Points, in no order, along strands that fork and pass close to each other.
Two points are linked if the straight distance between their rows is under 3.56. Some points are linked to none.
luso: [-0.21 -3.45  2.65  0.01  2.84 -1.60  1.60 -2.39]
foz: [-0.69 -2.08  0.19 -1.99  1.11  5.37  3.32  6.24]
ral: [-0.62  1.06  1.43  2.49  4.39 -3.39 -1.33 -1.91]
Mit: [-1.63 -1.06 -0.11 -3.22 -0.48  5.54  2.02 -0.03]
zeris: [ 3.33  3.72  0.69 -0.72  3.65 -2.63 -0.58  3.67]
kad: [ 0.30 -2.82 -1.11 -1.96 -3.01  4.48  2.09  1.37]
poba: [-2.47  4.88 -0.10 -1.09  4.62  3.01 -0.16 -2.33]
vam: [ 3.50  3.38  1.54 -0.08  3.70 -3.50 -0.54  2.03]
zit: [ 1.55 -3.22  2.45  0.60  4.13 -4.29  1.12 -0.10]
seru: [-1.64  2.72 -2.48  0.95 -3.58 -0.13 -2.00 -1.31]
ruk: [-2.32  2.27  1.05 -0.23  2.36  2.40  0.29 -4.34]
bokuf: [-1.92 -0.15 -1.63 -1.48 -3.92  2.79 -0.26 -1.21]
niren: [ 3.27 -2.25  3.54 -0.38  4.44 -4.13  1.58  1.17]
ninu: [ 0.53 -3.61  0.23  2.09  0.94 -5.85 -0.57  0.22]
gizem: [ 1.79  0.07  0.66 -2.95  2.49  2.39  1.77  4.18]
ked: [ 0.83  1.95 -1.40  1.60 -3.15 -2.88 -2.29  0.74]
Tuma: [-2.80  1.12 -1.29  2.70 -2.68 -1.01 -2.02 -3.83]
guk: [ 0.68  0.88 -1.03  2.91 -3.13 -4.55 -2.67 -0.01]
gov: [ 2.76 -0.42  2.73 -0.51  3.09 -2.31  1.41  0.72]
dig: [ 0.87 -0.42 -0.36 -2.29  1.58  3.79  2.29  5.41]
Daku: [ 0.23  2.59  0.61 -2.09  2.78  1.03  0.56  0.74]
gef: [-1.81  0.39 -2.97 -1.24 -5.38  2.68 -0.71 -0.10]
bas: [-0.31  1.85 -2.83 -0.73 -4.37  0.67 -1.61  2.73]
tolog: [-2.41  3.53  0.99 -0.34  4.81  2.63 -0.05 -4.24]
Mori: [-1.70  1.73 -3.03 -0.89 -5.13  2.34 -1.18  1.82]
Feruz: [ 2.09  5.35 -0.45 -0.97  3.52 -2.44 -1.51  4.41]
birel: [-4.70  4.75 -1.59 -1.47  1.47  3.63 -0.85 -1.86]
vaf: [ 0.67  2.80 -2.49 -0.08 -3.61 -1.31 -2.43  1.86]
kat: [ 3.56 -4.86  1.14  0.27 -2.81  0.29  2.02  1.76]
Benuf: [ 0.08 -2.70  1.34 -0.58 -1.58  0.94  1.25 -2.08]
fufar: [ 0.26  2.74  1.32  2.65  5.48 -3.22 -1.46 -1.27]
Fotu: [-2.64  0.36 -0.91  4.46  1.10 -3.12 -3.36 -2.39]
zunus: [ 3.46 -4.11  1.73 -0.03 -1.30 -0.81  1.68  1.73]
kigok: [ 2.13 -3.26  1.92  0.22 -0.28 -2.59  0.80  0.65]
furif: [-0.50 -2.94 -1.20 -2.28 -1.59  6.21  2.80  3.10]
pumu: [-3.20  0.45 -0.77  4.71  0.24 -2.01 -3.22 -3.62]
zovu: [ 2.09 -1.01 -0.54 -1.56 -1.85  2.12  1.09  2.43]
gedaz: [-0.49 -2.27 -0.35 -2.56  0.07  6.10  3.45  3.92]
gul: [-3.27  4.48 -2.45 -0.34 -1.49  2.08 -1.86 -1.78]
mozo: [-1.15 -1.28  0.69  2.75  3.92 -4.42 -1.25 -1.55]
zama: [ 0.09 -2.62  0.11  1.81 -1.65 -4.66 -0.97 -0.35]
Penug: [-1.72  0.30  0.13 -0.03 -1.32  1.58 -0.08 -3.48]
Zemos: [-2.67  4.12 -3.17 -0.04 -2.57  0.81 -2.05 -0.97]
sufa: [ 0.23 -0.93 -0.67  2.84 -2.26 -5.60 -2.17  0.26]
topek: [ 2.47 -0.51  1.37 -2.52  2.78  1.69  2.11  1.73]
Bedif: [-1.95 -0.34 -0.85 -0.53 -3.76  2.05 -0.30 -3.03]
Kor: [-3.53  4.20 -1.01 -1.81  2.92  3.12 -0.37 -1.09]
rus: [ 0.56 -3.56  1.29 -1.32 -2.29  2.49  1.93 -1.72]
dirim: [-1.74  1.89  0.56  0.23  0.94  1.43  0.03 -3.45]
zasav: [ 0.48 -0.71  0.30 -0.63 -2.27  0.57  0.30 -0.51]
gunu: [-3.62  1.25 -0.88  3.36 -0.90 -0.16 -2.24 -4.41]
Dat: [ 0.99  4.31  0.63  2.36  4.57 -2.95 -2.01 -0.65]
zovez: [ 2.17  1.37  2.22  0.52  3.61 -3.74 -0.18  0.48]
bes: [-0.37 -2.32 -0.20  2.60  2.73 -5.37 -1.24 -0.75]
lep: [ 1.96 -3.61  1.42  0.84  2.56 -5.50  0.59  0.80]
lukov: [ 1.20 -2.81  0.99  1.02 -1.94 -3.37 -0.45  0.38]
febeg: [ 1.08 -3.24 -0.30 -1.29 -4.13  3.22  1.57  0.00]
seza: [-1.74  1.13 -1.63  2.24 -4.19 -1.21 -2.03 -2.59]
vabu: [-3.58  4.05 -1.89 -0.76 -0.45  2.95 -1.10 -2.93]
nevuv: [ 2.48 -4.52  0.50  0.01 -4.18  1.42  1.68  0.65]
Dibuv: [ 2.47 -1.80 -0.10 -1.15 -1.23  2.52  1.54  3.87]
ditom: [ 1.30 -0.27 -1.04 -0.91 -2.54  1.01  0.32  1.36]
zireg: [ 2.85 -2.11  2.06 -1.74  1.22  1.61  2.48  0.84]
fisot: [ 3.09 -4.45  2.39 -1.43  0.98  1.74  3.40  1.02]

A fork is a point with three links. Follow the links from the first point to the second and name the forks in between, in order.
zit; guk | ninu, zama
vaf; bes | zama, ninu
kat; dig | febeg
fufar; niren | ninu
kigok; ked | zama

A fork is a point with three links, a tip a point with one. Leave the first point through the second and follow the links. Name the first fork or tip that comes.
ral; mozo | ninu
zovu; ditom | febeg
bes; mozo | Dat
foz; dig | fisot
nevuv; kat | zama
Zemos; seru | Fotu
zit; niren | Feruz
zasav; ditom | Dibuv

Name the points in between on the shortest way along the links from the first point to the second, in order.
lukov; Mori | zama, sufa, guk, ked, vaf, bas
zasav; gedaz | Benuf, rus, febeg, kad, furif
lep; nevuv | ninu, zama, lukov, kigok, zunus, kat
gef; Penug | bokuf, Bedif
bes; gov | ninu, lep, zit, niren
tolog; Zemos | poba, Kor, birel, vabu, gul
